A landscape with many valleys, sampled at points; each row gives a point and its height.
A ball rolls from a point to the lowest of its 2 nearest points, and stops where none of them is lower. Distance is the straight distance between rows; heights are no part of it.
j558 h=606: [ 32 -15   6  28 -22 -18  -7  25  22   8  15  -8  12  25 -22  -3  -9  13
  -4 -12  43  11   0   1 -23 -20 -23 -18  29 -26]
j39 h=546: [-31 -27  25  -6 -26   5  10  25  16   5 -33   1   0  26  13  22   4  -7
  22   7   2 -34  -5 -16 -12   5 -27   9   4 -10]
j209 h=638: [ 24 -21  16  13  -5   4   1   9   1   4   7   0  10  15  -9   9   0  14
  -5  -2  27  -4  10 -18  -2 -23 -21   7  23 -28]
j72 h=464: [-33  22   2 -29 -14 -10  22  38  -8   0 -21 -10 -26   5   7   9   7  15
 -19  28 -26  -4  13   1  -8  13  -5  15  16   2]
j281 h=678: [-54  22  11   9  -9  15 -19   5  27 -35  -1  15  31 -14   9   7   7 -40
  -1  22   0   6 -19  -9   4  25 -12  -7  -1  21]
j492 h=684: [-13  11 -27  -4   3  -5   3 -11  -2   0   9  10 -17  -8  -6 -22 -21 -12
  15 -16 -12  21  -9  32  -6  19  25 -17 -13  32]
j652 h=602: [ -8   4  -7  -1  22  18   0 -10  22 -14  12  19  -5 -28  -1  -2  17   1
 -36  23 -18  20   3  15   4   0   1  27  -8  12]
j963 h=345: [-18   0  -5 -28   4   6  -4 -11 -30   1 -23 -11  -6   7  20  -2 -12 -11
  37 -14 -11 -20  -4 -10  13  16  17 -17 -20   9]
j864 h=480: [ 24   1 -12  -7   3 -10   1  10 -27  25  -7 -15 -30  11  -3 -12 -19  14
  29 -22  -8   4  -3  11 -18   4  22 -19  -2  -4]
j719 h=513: [-30   6 -19  -1   3   0   2   2  30  -2   2  21 -14 -16  -3  -5  -5 -15
   3  11 -13  20 -10  30  -9  21   9   2 -12  28]
j113 h=401: [-24  -6 -14  -9  -5 -14  15  32  33   9 -20  14 -37  -7  -7  -1 -12  21
 -19  24 -17   0  -6  40 -16  21  -7  24 -10  11]
j878 h=539: [-46   7   0 -32 -15  -2  16  23  -5  -7 -37 -12 -13  17  21   7   3 -13
  24   8 -20 -25 -12  -5  -9  32  -4 -13  -8  19]
j873 h=535: [ 19   6 -26  -5   7 -18   4   8 -10  21  -6 -16 -36   0 -13 -18 -24  14
  23 -25 -14  20  -3  31 -23  14  26 -22 -11   2]
j86 h=653: [ 42 -11  26  10   7   6 -10 -33 -19  -4  11 -10  48  -2   2  10  12  11
  -2  -7  29 -22  11 -40  36 -28 -13   5   3 -28]
j450 h=628: [ 14 -10  -9   8  22   9  -2 -10  19  -4  18  13  -7 -14 -16  -3  17  13
 -32  12  -5  29  -1  14  -4 -19   2  27  -4  -6]
j573 h=642: [-45   0  -6  10 -14   2  -5   7  30 -11 -10  15   8  -2  14   3  -1 -33
  18   8  -2   1 -10  10 -11  20  -7  -5  -6  28]
j414 h=603: [-29  21  19 -16   7  21  -6 -12 -10 -23  -3   0  22 -10  13  11  22 -22
  -9  10 -14 -23  -1 -25  23   5  -5  -1   2   0]
j623 h=707: [-12  26   6  17 -13  20 -15   3  24 -43  18  21  36 -14   1  -9  16 -23
 -31  26  16  27   2   4   0  -3 -18   7  13  25]
j599 h=501: [ 25 -36 -22  31  13  -6 -12 -46  30  18  16  16   7   2 -13   7  -1   1
  24 -17  19  24 -25  -4  11 -28   3  13 -24 -11]
j764 h=477: [ 15  -1 -11  -3  45  20 -15 -47   9  -8  23  18   7 -40   0  -1  14   2
 -23   7 -15  20   0   9  19  -4  16  25 -24   9]
j128 h=557: [ -6  -2  33  -3 -17   3  -4 -13   5 -19  -8  -4  49  -2  15  17   3  -7
  12  -2  20 -38  -8 -41  24  -6 -32 -10  13 -15]
j245 h=815: [-26 -26   6  17  -8  -1 -13 -17  31   5 -29   5  19  15  24  29  -5 -31
  51 -10  14 -29 -27 -17   2   3 -13  -8 -29  11]
j255 h=400: [-30  26  15  -2 -33   4  13  43   8 -30  -8   8  13  14   0  -4  16 -12
 -30  38   8   0   1  -3  -7  11 -27   5  33  18]
j707 h=541: [ -9 -18  33   6 -14   5  -2  -4  20  -8 -12   6  41   9   5  26  14  -3
   7   8  22 -34  -8 -39  15 -13 -39   9   7 -19]
j92 h=536: [  1 -22 -21  28  15  -5 -15 -45  34   6   8  23   9 -12  -6   7  -5 -16
  23  -8   7  26 -23   3   8  -5   8   8 -27   6]
j380 h=493: [  1 -17  -6  -7   7   9  -5 -24  -4  13   0   2  -2  -1  11   6  -1  -9
  30 -13  -2 -10  -6 -16  12  -9   6   4 -17 -10]
j704 h=552: [-28   8  -6   0  -6   7   3  12  21 -12   2  20  -7  -6   0  -1   6 -14
 -17  21 -11  22  -3  16  -7   6  -5   8   7  15]
j877 h=284: [ -2   8 -17   6  21  17 -18 -49   1  -4  24  14   9 -26  -2 -12  -6 -17
   5 -12 -10  23  -6  -1  23  -1  27  -3 -20  14]
j326 h=291: [  8 -29 -26  24 -11 -17   3  15  38  22   4   1 -21  29 -16   1 -15  -3
  17 -11  16   8  -5  29 -36 -10  -7   0  -8 -20]
j587 h=805: [ 37  24   4  11  10  -1 -21 -19 -51   4  30 -14  22  -6  -2 -22 -10   4
   8 -30  24   5  18 -15  26 -11  20 -34   8  -6]
j546 h=667: [ 45 -16  -2   9  27   7  -9 -25 -25  12  14  -4  -1  -6  -9   6   6  15
  -6 -15   3   8   6 -14  10 -28  14  13  -7 -32]
j151 h=693: [-38  25   6  18 -17  14 -18   7  29 -36   9  26  35  -6   0  -9  11 -34
 -19  27  14  19  -8   0   1  12 -16  -2  11  27]
j63 h=811: [ 49   9  10  11  20   2 -19 -14 -47  10  23 -15  17  -5  -8 -15   1  12
  -7 -22   9   4  21 -16  17 -20  21 -17  12 -27]
j62 h=382: [-38  12  14  -2   6  15 -25 -29  15 -19 -11  -3  24 -18  11  17  -2 -39
  31  -1  -4 -13 -26 -22  27  10   4 -17 -29  10]
j419 h=221: [ -3   0  -2  -6   7   0  19  21  17  -4   1  10 -25  -6 -12  -2   4  21
 -39  24 -16  19   7  26  -8 -10  -3  28   6  -1]
j988 h=644: [ 28   1 -21   4  21   0   2  -4  15  -2  21   3 -21 -10 -27 -21  -1  19
 -31   2 -11  32   5  28 -13 -18   8  12  -2 -14]
j627 h=651: [-24  19 -29  -9  -5  -8  10   7 -15  -9   0  -6 -19   4   1 -19 -21 -14
  20 -16 -14  18  -3  28 -15  31  23 -24  -6  40]
j191 h=692: [ 25 -20 -18  -4  14  -5   5 -11  13  27   5  -2 -33  -1 -15  -1 -11  20
   7 -16  -5  10  -4  15 -10  -9  11   6 -11 -26]
j447 h=460: [-31   6 -21 -11  -3  -8  15  21  30   3  -5  16 -30  -9  -2  -2  -9   0
 -14  18 -17   7  -5  41 -16  27   1   9  -5  27]
j871 h=339: [ 20 -27   9  37 -10  -8 -10 -18  35 -16  10  20  43   6  -4  16   7   1
   2   6  36   6 -13 -24  14 -27 -32  12   5 -10]
j18 h=356: [ 28  23 -20 -11  32   4  -5 -28 -38  13  14  -7 -15 -25  -4 -20   2   8
 -14 -14 -25  17  14  15  22   1  38  -4 -13  -2]
j306 h=748: [ 19 -19  13  19   5  15 -10   3  26 -27  27   9  14  -1 -11  -1  21  14
 -43  17  17  24  13   3  -9 -41 -26  41  -2  -8]
j8 h=752: [ -7 -18 -18  11 -11 -10   1  -2  18   8  -7  11  -9  11   3  -2 -18 -19
  31 -17   7  -1 -12  24 -22   7   4 -11 -10  17]
j918 h=741: [  1  53  19 -13  -9   0   3  10 -52 -24   4 -22  27   3   2 -13  16   0
 -31   9   5  -7  23 -21  21  10   2 -18  32   8]
j440 h=459: [ 13 -19  -8  31 -11  -8  -3  -3  31   0  17  12   9  13 -17   2  -2  -5
  -2  -5  22  13  -5   3 -14 -19 -10   5   7 -11]
j480 h=497: [  3  13  -4  19 -41 -24   9  41   6 -10  11  -3   8  21 -11 -12 -16  -9
  -3  -2  30  13   0   9 -23   8 -13 -27  32  15]
j972 h=393: [  2 -36  -6  16 -11  -9   6  16  27  19 -11   2 -15  26  -2  11  -8  -2
  20  -8  10  -9  -3   7 -27 -10 -14   6  -5 -20]
j678 h=320: [ -9  25  -1   9 -15   3  -3   8  -7 -28  20  10  16  -1  -5 -21   0 -15
 -19   5  12  20  10   0   4   1   1  -9  23  19]
j508 h=792: [-38 -27   2 -27   4   4   1  -4  31  11 -39   6  -9 -11  26  25  -3 -13
  31   8 -14 -33 -24   1   2  22  -6   7 -32  14]
j874 h=457: [  6 -21  26   9 -36 -17   8  35   6   6 -15  -9  21  30   6  15 -10  10
  16  -4  33 -24   7 -15 -18  -6 -32 -17  28 -15]
j947 h=495: [  0 -21   5  -5  -6   5  -8 -23 -12   9 -15  -2  12  11  12  12 -12 -13
  49 -24   8 -24  -8 -27  18  -7   2  -8 -16  -8]
j838 h=629: [-24 -10   6  -2 -27 -14  18  47  14   7 -25   5 -21  21   2  14   1   5
  -2  19  -3 -12   1  14 -31   2 -21  10  12  -4]
j533 h=360: [ 33  23   8  13  -6   0  -6  14  -3 -28  27   3  14   2 -15 -22  10  13
 -45   9  19  28  17   5  -9 -20  -6   6  30   0]
j539 h=732: [-11  27  16 -26   7   5   5   2 -55   0 -13 -28   6   3  15   3  17   5
  -9   5 -25 -23  16 -25  19  14  11  -7   6 -13]
j795 h=341: [ 40  11   6  13   6   2  -8  19  -6 -17  27 -10  -5   7 -25 -21   4  22
 -49   9   5  29  13   9 -22 -27  -4  12  22 -16]
j321 h=814: [ 46  12   4   6  14  -3 -10   3 -34  11  21 -13  -7   2 -14 -14   1  19
 -16 -15  -1  15  15  -3  -7 -17  12  -7  17 -23]
j283 h=723: [ -3  18  28 -24  -8  -1  13  18 -47   9 -20 -21  -4  12  10  12   8  12
  -6   9 -14 -22  15 -28   4   7  -6   1  20 -17]
j624 h=463: [  0 -39  10  11  -7  -6   6  11  26  17 -13   4  -5  17  -2  25   5   3
  10   2  14 -14  -6 -10 -12 -21 -23  21   1 -32]
j842 h=389: [ -4   2 -11  10  34  18 -17 -52  23 -13  20  19  14 -41  -1   2  11 -17
  -1  12  -9  31  -9  -2  23   0  16   8 -31  19]
j85 h=324: [  5   2  10 -21  27  15  14   2   5  -9   7   6 -16 -21   2   7  21  29
 -58  32 -23  -2  22  18   1 -17   0  42  -8  -4]
j451 h=819: [-26 -25   6  -9   5   6  -6 -16  36  12 -22  12   0 -12  20  30   8 -16
  33  10  -7 -21 -24 -10   8  10  -7  13 -32  -3]
j837 h=456: [ 31 -37 -16  29  14   2  -4 -32  31   7  22  14   5   4 -18   6   8  11
  -5  -8  21  20 -16  -6   2 -39 -12  23 -14 -25]
j999 h=594: [ 40   1  16 -12  28   2   3  -6 -53  25   2 -21  -9  -6  -4   2  21  23
 -13  -6 -16  -9  22  -8  13 -12  18   6   1 -36]
j811 h=665: [ 25 -18 -24  -2  28   1   0  -9  15  16  12   2 -32 -16 -23 -10  -6  27
 -21  -6 -12  14   1  29  -7  -8  14  13 -13 -23]
j848 h=804: [ 18  13   2  -9   8  -2   7  14 -29  16   4 -15 -18   6  -7  -3   5  18
 -13  -5 -16   5  10  -2  -4  -9  11   0  12 -19]
j773 h=659: [ 16  -4  -5 -39  26   1   6 -14 -35  30 -14  -9 -28 -19  14   7  -3  20
  14 -14 -26 -19   9  -1  24  12  30  -2 -21  -8]
j67 h=289: [-28  37   2   5 -24   8  -2   7  -4 -33  15   5  18  -5  -1 -17  -2 -28
 -11  11   7  10  -1  -2   5  20   2 -20  21  33]
j287 h=426: [-25  14  16   6 -34   0   5  29  15 -23  -1   8  24  12   1  -1   0 -10
 -15  14  20  -4   2  -7  -1   5 -27 -11  33   9]
j406 h=691: [ 44 -25  -5  -1  24   2  -8 -24 -12  37   8 -10 -16  -2  -9   5  -3  19
  13 -29   5  -1   3 -10  10 -28  12   4 -16 -40]
j691 h=420: [ 17 -36  -5  36   2   0  -2 -10  40  -2  15  11   6  14 -15   5  10   8
 -16   4  27  16 -12  -1  -8 -36 -27  30  -1 -19]
j765 h=664: [-51  12   6  12 -19   8 -12   6  35 -27  -7  13  26  -2  11   9  -1 -46
  21  10   7  -5 -13  -7   1  19 -12 -12  -6  27]
j234 h=558: [ 27  -4 -10  24 -14 -15 -11   6  -1   5  15  -4   4  14 -25 -18 -17  -3
  13 -25  29  20   0   5 -16  -7   2 -27  15  -5]
j537 h=711: [  3  10  20 -17 -15 -14  11  31 -47  11 -18 -28 -11  21  10   5  -3  13
  17  -1  -8 -17  11 -22 -11   7   0 -17  19  -9]
j41 h=514: [ 15   0   5 -22  42  21   5 -28 -25   6   4  -4   0 -34   8   8  32  19
 -42  12 -24 -18  17   4  24  -6  19  31 -19  -4]
j586 h=503: [ -5 -16 -20  40 -15 -12 -10  -4  43   2  12  20  15  16 -11  -1  -5 -24
  15  -6  25  20  -9  16 -18  -5 -11   4   0   8]
j769 h=760: [  2  34 -10  10 -21 -14   2  18 -26 -18  19 -12   2   2 -13 -29 -19 -11
   4 -16  13  23   6   3  -6  17  14 -35  18  23]
j126 h=797: [ 21  19 -10  10   5   4 -11 -23 -35  -2  25  -4   6  -3 -10 -23 -13  -7
  13 -27   5  20  12  -5  18  -3  24 -22   7   3]
j974 h=573: [ 35   1  27  -7  26  12   3 -18 -50   5   4 -16  15  -8   3   7  32  20
 -27   0  -5 -24  32 -16  19 -19   8  17   0 -26]
j353 h=590: [-29   7  23 -20  -4  16   1   5 -19 -13 -17 -14  10   6  13  16  20 -10
  -1  12 -16 -37   3 -28  17  13 -11   3  11  -7]
j685 h=568: [-59  16   4 -13 -22   1   9  31   1 -23 -21  -5   0  17  17   2   6 -23
  13  14 -14 -19 -15  -1 -12  33 -10 -15   1  29]
j941 h=607: [ 17   7 -23  13 -10 -25   4  41  18  15   2 -11 -37  25 -28 -20 -12  10
   5  -7   4  18  -7  33 -51  -1  -1 -17   1  -9]
j247 h=787: [-16 -22  -8  17 -15  -3  -7 -13  21   9 -12  12   9  13  11  13  -9 -24
  39 -10  17 -11 -16  -1  -9   2  -3  -7 -15   8]
j161 h=703: [ -4   5 -13 -38  18  -5   6 -12 -28  21 -26 -10 -33 -14  14  -2 -16  18
   6  -6 -32 -21  -2   9  20  34  30  -5 -19  14]
j674 h=717: [ -3  -3 -21  10   0  -1  -7 -22   6   3  11  13  -4  -2  -6 -12 -18 -15
  25 -19   7  18 -10  16  -6   2  17 -10  -8  15]
j669 h=428: [ -5 -15 -11 -15  18   9  -2 -31  13  16   1  11 -10 -19   6   5  -4   0
  19  -3 -13  -5  -9  -1  19   2  12   6 -23   3]
j515 h=575: [  1   7 -18  15 -21 -19   6  30  -9   2   1  -8 -18  18 -12 -16 -18  -6
  21 -19   9  15  -9  17 -35  11   8 -25   7  19]
j692 h=159: [ -3   2 -16   8  -3  -6   9  20  26  -1   6  13 -21   2 -22 -11   1   8
 -26  11  -7  25   0  35 -23  -8  -6  12  10  -3]
j125 h=574: [-29  -5  32 -20 -18   6  12  17  -5  -5 -29  -8   7  15  15  21  12  -6
  11  11  -6 -39  -3 -27  -2   9 -25   9  11 -14]
j476 h=658: [  6 -27 -20 -18  17  -7   0 -18   9  26 -15   7 -32 -14   3  -7 -29  11
  28 -24 -10  -5 -14  24   1  20  26   1 -26  12]
j823 h=745: [ 11  56  13  -4 -13  -7   3  13 -41 -28  20 -14  31   1   3 -23   6   2
 -41  12  13  10  24 -12  10   3   5 -22  35  14]
j891 h=442: [  1  -4  36 -10 -22  -2  -1  13 -23   3 -11 -16  24  13  12  10  -4  -1
  20  -7  11 -36   3 -27  10   6 -22 -18  19 -20]
j528 h=784: [ 20  24 -14   3   1 -10  -9  -3 -44   7  18 -14  -8   3  -9 -25 -20  -6
  27 -35   0  21  11   4  -5   5  30 -33   1  11]
j23 h=646: [ 28 -11  -8   7  27  14  -3 -22   0  -3  22   4   3  -7 -12  -3  10  13
 -22  -2   0  13   8   2   5 -25   6  22  -2 -15]
j462 h=510: [-13 -35  18  16 -14   1   0  -3  29  11 -16   9  19  15   7  31  11  -9
  27   6  17 -22 -13 -26   3 -14 -32  17  -1 -20]
j463 h=399: [-10  23  19 -24  13  10  21  17 -19 -12  -8 -11  -6  -4  10   7  29  19
 -55  37 -30  -4  26   0  -2  -7  -2  30  10  -4]
j174 h=738: [ 20  -6   3  21   6  16 -15 -10  23 -30  28  19  29  -3 -12  -2  15  -2
 -34  14  15  22  11  -5   2 -24 -18  31   6   2]
j971 h=277: [ 17   6   4 -16  19   0  17  14  -9   1   1   0 -24 -11  -8   4  11  37
 -46  22 -22   7  18  17  -2 -14   5  29   1 -18]
j860 h=417: [ 10 -11  32  -3 -34 -11   7  14  -3  -3  -9 -10  32  16  12  10  -8   8
  18  -8  33 -27   4 -24   3  -8 -26 -31  27 -15]
j483 h=737: [  3  38  18 -16  -1  -2   0   5 -62  -7  -3 -28  22   8   6  -9  11   3
 -12  -2  -5 -15  20 -31  24  11  11 -21  23  -4]
j260 h=300: [-24   4  13 -27   6  14 -13 -20 -23  -5 -22 -18   6   7  20   5  -9 -24
  45 -21 -12 -35 -13 -25  28  13   8 -23 -20   8]
j711 h=553: [-13  -5 -14  34 -29 -14  -5  14  34  -1   3  13  15  26  -5  -3 -16 -26
  20  -9  26   6  -4  20 -21   6 -14  -8   9  19]
j132 h=842: [-13 -37  -1  13   2  -1  -3 -27  37  19 -22  11   7   1  16  30   5 -16
  49   3   6 -19 -30 -12   7  -1  -9  14 -37   1]
j980 h=554: [ 26  -3  18  -8  34  25   3 -31 -32  -2   6  -7  14 -19   8  13  40  14
 -36   9  -9 -16  26 -14  20 -23   9  30 -16 -19]
j256 h=766: [ 19   2 -12 -27  21 -13  13   4 -23  30  -9 -12 -42 -18  -6  -3 -15  40
 -17   1 -31  -6   6  12   8  18  22  10  -8  -4]
j296 h=716: [-12 -18 -21 -29  10  -1   2 -17   1  19 -20   1 -24  -9  19   0 -19   0
  36 -11 -16 -13 -15  16   6  23  19  -5 -31  21]
j502 h=311: [-12 -26 -12 -13   7 -10   8  11  33  25 -15  17 -39 -13  -3   6 -17  25
  -7   8 -15 -11  -5  34  -5  18  -1  21 -18   9]
j115 h=370: [-41  30   0  -4 -38  -3  15  43  -1 -28 -11   0  -2  16   0  -3   9 -18
 -18  30  -2   3   2  -1 -12  22 -17  -8  24  23]
j556 h=734: [ -9  14 -10 -42  16 -10  18   7 -25  17 -23 -14 -39 -18  12   3  -9  31
 -16   9 -40 -14   9   7  14  32  23   7 -10  10]
j637 h=585: [ 39 -13   3  33 -19 -22 -11  10  13   9  18 -11  22  20 -14  -9 -22   9
  15 -26  41  10  -3  -1 -12 -18 -12 -30  22 -17]
j416 h=595: [ 13 -15 -28 -11  13 -11   4   1   9  25  -9   1 -39  -6 -10 -14 -28  20
  21 -21 -14   3 -10  38 -19  14  24  -5 -17   9]
j145 h=531: [ 13   1  -7  23 -27 -17   1  24   5  -1  14  -3  -4  19 -17 -15 -14  -6
   9 -15  25  16  -1  11 -30   1  -5 -25  21   5]
j965 h=281: [ 13  17 -19 -13  24   5 -12 -33 -46  12  12  -6  -9 -17   0 -18  -9  -6
  14 -26 -17   4  11   4  28   5  38 -14 -16   0]
j315 h=630: [ 14   3  14   3  17  21  -9 -28 -16 -18  19   2  27 -14   7   0  18  -5
 -21   6   1  -5  11 -20  26 -19   4  12   0  -5]
j270 h=656: [ 23 -19  19  13  -2   2  -1 -20  -2   0   5   0  30   4  -3  15   6   7
   5  -6  23 -14   4 -36  19 -22 -20   4  10 -22]
j393 h=182: [  8   8 -19   0  23  12 -14 -52 -22   6  17   7   2 -20   2 -13  -9 -13
  20 -24  -9  14   6  -2  35  -2  35 -11 -23   9]
j968 h=586: [-23 -22  20  -6 -26  -4  22  38  16  15 -31   3 -13  21   7  24   9   7
   1  19  -2 -27   6  -8 -18  -5 -34  16   8 -19]
j359 h=758: [-33 -14 -10 -26  10   9  -2 -15  16   9 -23   9 -11 -15  24   9 -11  -8
  33  -1 -16 -21 -21   6   9  26  13  -4 -29  24]
j953 h=351: [ 18  18   5   9  -6  11  -6  -3 -15 -21  24   2  20  -5  -4 -20  10  -3
 -29   1  10  21  18  -1   6  -9   3  -2  23   3]
j212 h=418: [ 19  22 -17 -19  34   3   6 -13 -30  14   3  -8 -23 -31  -5 -15   1  29
 -37   2 -30  10  15  19  16   6  35   9  -5  -3]
j223 h=342: [-33   3  12 -22  12  18 -18 -30  -4  -9 -16 -10   9 -10  21  17  -1 -30
  41 -12 -16 -32 -23 -19  34  11  14 -10 -37   6]
j184 h=690: [  2   7   5 -10 -18 -17  14  41 -22  16 -11 -23 -30  19   3   3  -5  13
   9  -6  -9   0   4  -1 -26   4   1 -12  15  -6]
j607 h=66: [ -1  -6 -31   8   2  -8   6   9  37  13   6  15 -31  -5 -27 -16 -11   8
 -14  -3  -5  27  -9  47 -24   8   2   4  -3   7]
j571 h=380: [  0 -21  17  11 -33  -8   2  -4  10  -3 -13  -7  38  21  15  11 -14  -5
  37 -18  34 -30 -11 -26   5  -6 -22 -27  12  -9]
j192 h=383: [ 14 -34  12  31   6   7  -6 -16  29  -6   6  13  22   5  -4  18  16  11
  -5   7  24   4 -12 -23   4 -37 -28  32  -2 -20]
j576 h=164: [-19 -22 -10 -24  19  -3   4   0  27  22 -22  11 -37 -20   6   7 -19  13
   4  10 -17 -17 -12  19   5  36   8  19 -25  20]
j73 h=621: [ 19   4   7 -22  21   0   6 -12 -48  27 -10 -17 -16 -11   9   6  10  15
   0  -6 -22 -17  12  -4  22   4  22  -1  -5 -21]
j35 h=429: [-18  28   5 -31  10  -7  25  28 -13   0 -17 -10 -20  -8   5   7  11  22
 -43  33 -35   2  16   1  -2  10  -1  20  12   7]
j566 h=751: [  7  50   1  -1 -19 -11   0  20 -40 -21  20 -21  16   5  -6 -21 -11  -8
 -12   1  12  15  14  -6   5  14  12 -37  30  23]
j378 h=331: [ -6 -25  -2 -22  17  11   5 -13  15  19 -12  11 -23 -18  13   8  -5  16
   9   6 -17 -21 -10   7  12  16   9  14 -21   0]
j50 h=622: [ 31 -11  20  19 -15  -8  -5  25   7  12   7  -6   5  22 -14   3  -3  20
  -9  -2  31   6   3 -10 -19 -24 -25  -2  28 -38]
j357 h=615: [-27   0 -13  22 -33 -17   6  31  21 -13  -6   2   9  27   9  -6 -16 -35
  30   3  19  -5  -5  22 -31  20 -12 -22   9  37]
j91 h=458: [ -7  10  12  13 -47 -13   7  40   6 -18  -1   1  23  14   1  -3  -9 -11
   2   7  35  -4   5   0 -12   5 -27 -26  34   7]
j697 h=422: [-29   7   0  -3  19  21 -23 -34  17 -13   1  10  15 -23  14  10   3 -34
  13   8 -11   4 -17 -16  25   8   8  -4 -27  16]
j335 h=576: [-23  19   3   1   3  14   2   5   7 -24   4  14   5 -15   2  -5  21 -10
 -32  29 -13  18   4   5   2   2  -5  16  13  15]
j276 h=666: [-15   3  10  -8 -30 -15  23  48  -8   8 -18 -11 -19  28   1   7  -7   6
   6   4   1  -7   3  -1 -32   7 -13  -7  14   0]
j412 h=528: [ 20   0  -3  -1  40  24  -3 -33   5 -11  24   6   9 -36   4  -2  24  14
 -43   9 -14  14  11  12  14 -17  13  33 -18   6]
j195 h=316: [ 30  16   2  -1  17   1   3  11 -15  -4  16 -12 -16  -4 -19 -12  13  32
 -49  12 -15  24  19  15 -17 -27   5  18   8 -22]
j69 h=462: [  0  -5  20 -14 -14   9  -3  -6 -28   5 -13 -10  17   9  14   6  -7  -6
  33 -15   9 -32   0 -29  15   2  -3 -16   5 -16]
j762 h=328: [-33  33  -4  -7 -20   1   8  20 -15 -18   3  -3  -3   8   5 -12   4 -17
 -11  15 -11   8   1   2  -6  25   5  -8  18  22]
j639 h=722: [ -1  10   3  22   4  18 -17 -15  20 -38  26  23  35 -15  -1 -11  17 -16
 -31  17   7  31   2   0   3 -15  -8  19   5  20]
j644 h=616: [-10  23  21  -5  11  28 -12 -20 -10 -30   6   3  35 -16  10   6  27 -11
 -25  17  -4 -11   5 -24  22  -2  -8  13   7   5]
j216 h=465: [ 27  11  -4 -20  39  10   6 -17 -26  11   3  -7 -17 -31   1  -2  18  31
 -41   8 -30   0  20  11  21  -2  23  25  -9  -6]
j454 h=789: [  8  10 -10 -16  11  -7  16  15 -15  21  -5  -7 -33  -7  -5  -8  -8  25
 -11  -1 -24   5   6  11  -8   7  17   2   2  -6]
j819 h=577: [ 19   6 -22   5   1 -22   3  20   3  21   5 -10 -41   8 -25 -23 -13  18
   7 -18 -12  22  -2  32 -42   7  14 -21  -1  -5]
j385 h=165: [ 12 -17 -34  16   4 -14   3   1  38  20   6   9 -25   6 -26  -8 -17  10
  -1 -11   2  18 -11  40 -27  -6   2   0 -11  -6]
j250 h=771: [ 21  39  -8   7  -6 -17  -3  23 -44   4  19 -19  -8   7 -14 -29 -13   3
   6 -19  -2  26   7  -5 -16   6  23 -30  18   9]
j21 h=502: [-39   8  12 -31 -17  -3  25  33  -9  -1 -25 -10 -22  12  16   9   9   0
   3  19 -24 -20   4  -8  -7  21 -11   3   9   4]
j289 h=286: [  0 -22  10  39 -16 -13 -13 -22  42  -6   1  19  37   7   5  18   4 -14
  20  -3  33  -8 -23 -27  13 -15 -33   1  -2  -7]
j527 h=643: [ 32   3  18  11  18  18 -12 -39 -25 -10  14  -3  43 -11   0   3  13   0
 -11  -5  15 -15  14 -32  38 -26  -2   6  -2 -16]
j545 h=340: [ -7 -20  16  23 -26  -9 -13  -9  26  -9 -10   8  38  16  10  19  -8 -16
  34  -7  32 -20 -16 -24   5  -8 -26 -13   7  -1]
j449 h=718: [ 38 -37 -13   2  17  -8  -5 -16  15  35   9  -7 -29   6 -17   4  -8  27
   9 -19   4   4 -11   2  -5 -25   4  13 -17 -40]
j484 h=506: [ -8 -31  24   1 -27  -9   8  20   6  10 -31  -6   5  29  10  20  -6  -5
  28  -5  22 -35   1 -17 -14   2 -28  -8  10 -14]
j267 h=617: [-11  24 -25  -1 -15 -18  17  26 -15 -10   2 -12 -23  12  -9 -26 -20 -11
  10 -14  -5  26  -6  27 -30  20  15 -28   3  38]
j928 h=483: [-13 -12 -11  11  14   6 -17 -39  27  -1   3  22  15 -22   7  11  -1 -25
  22  -5   2  14 -22 -11  13  -2   6   4 -31   9]
j851 h=605: [-46   3  -6   6 -28  -5   7  25  18 -11 -19   4   2  21  15   6  -5 -34
  22   8   2 -10 -11  15 -21  25 -13 -15   0  33]
j291 h=411: [  0  -2 -10 -14   2  -7   3  -2 -30  11 -11 -12 -21   8  12  -8 -17  -4
  36 -25 -11  -4  -4  -2   1   8  23 -20  -9   7]
j124 h=364: [ -8  16  13 -19  20  20   7   2  -1 -21   3   3  -2 -23  12   9  32  12
 -57  34 -31   6  21  10   5  -5  -1  36   0   8]

Call two points neighbours if one is among the 2 nearest of the other. Go from one point of each pair to the other, from neighbour to neighbour, staying as low as possible. Name the highest point that can't be avoided.
j607 / j289 => j128
j576 / j260 => j92
j576 / j860 => j947
j67 / j607 => j533

For each start below, name every point that the ball comes to, in order.
j63 => j587, j126, j528, j250, j769, j566, j823, j918, j483, j539, j283, j537, j184, j276, j838, j968, j39, j484, j874, j860
j652 => j335, j704, j719, j447, j113, j502, j576
j357 => j711, j586, j440, j691, j192, j871, j289
j132 => j245, j247, j8, j674, j492, j627, j267, j515, j145, j480, j91, j287, j255, j115, j762, j67
j256 => j556, j161, j773, j73, j999, j974, j980, j41, j216, j212, j18, j965, j393
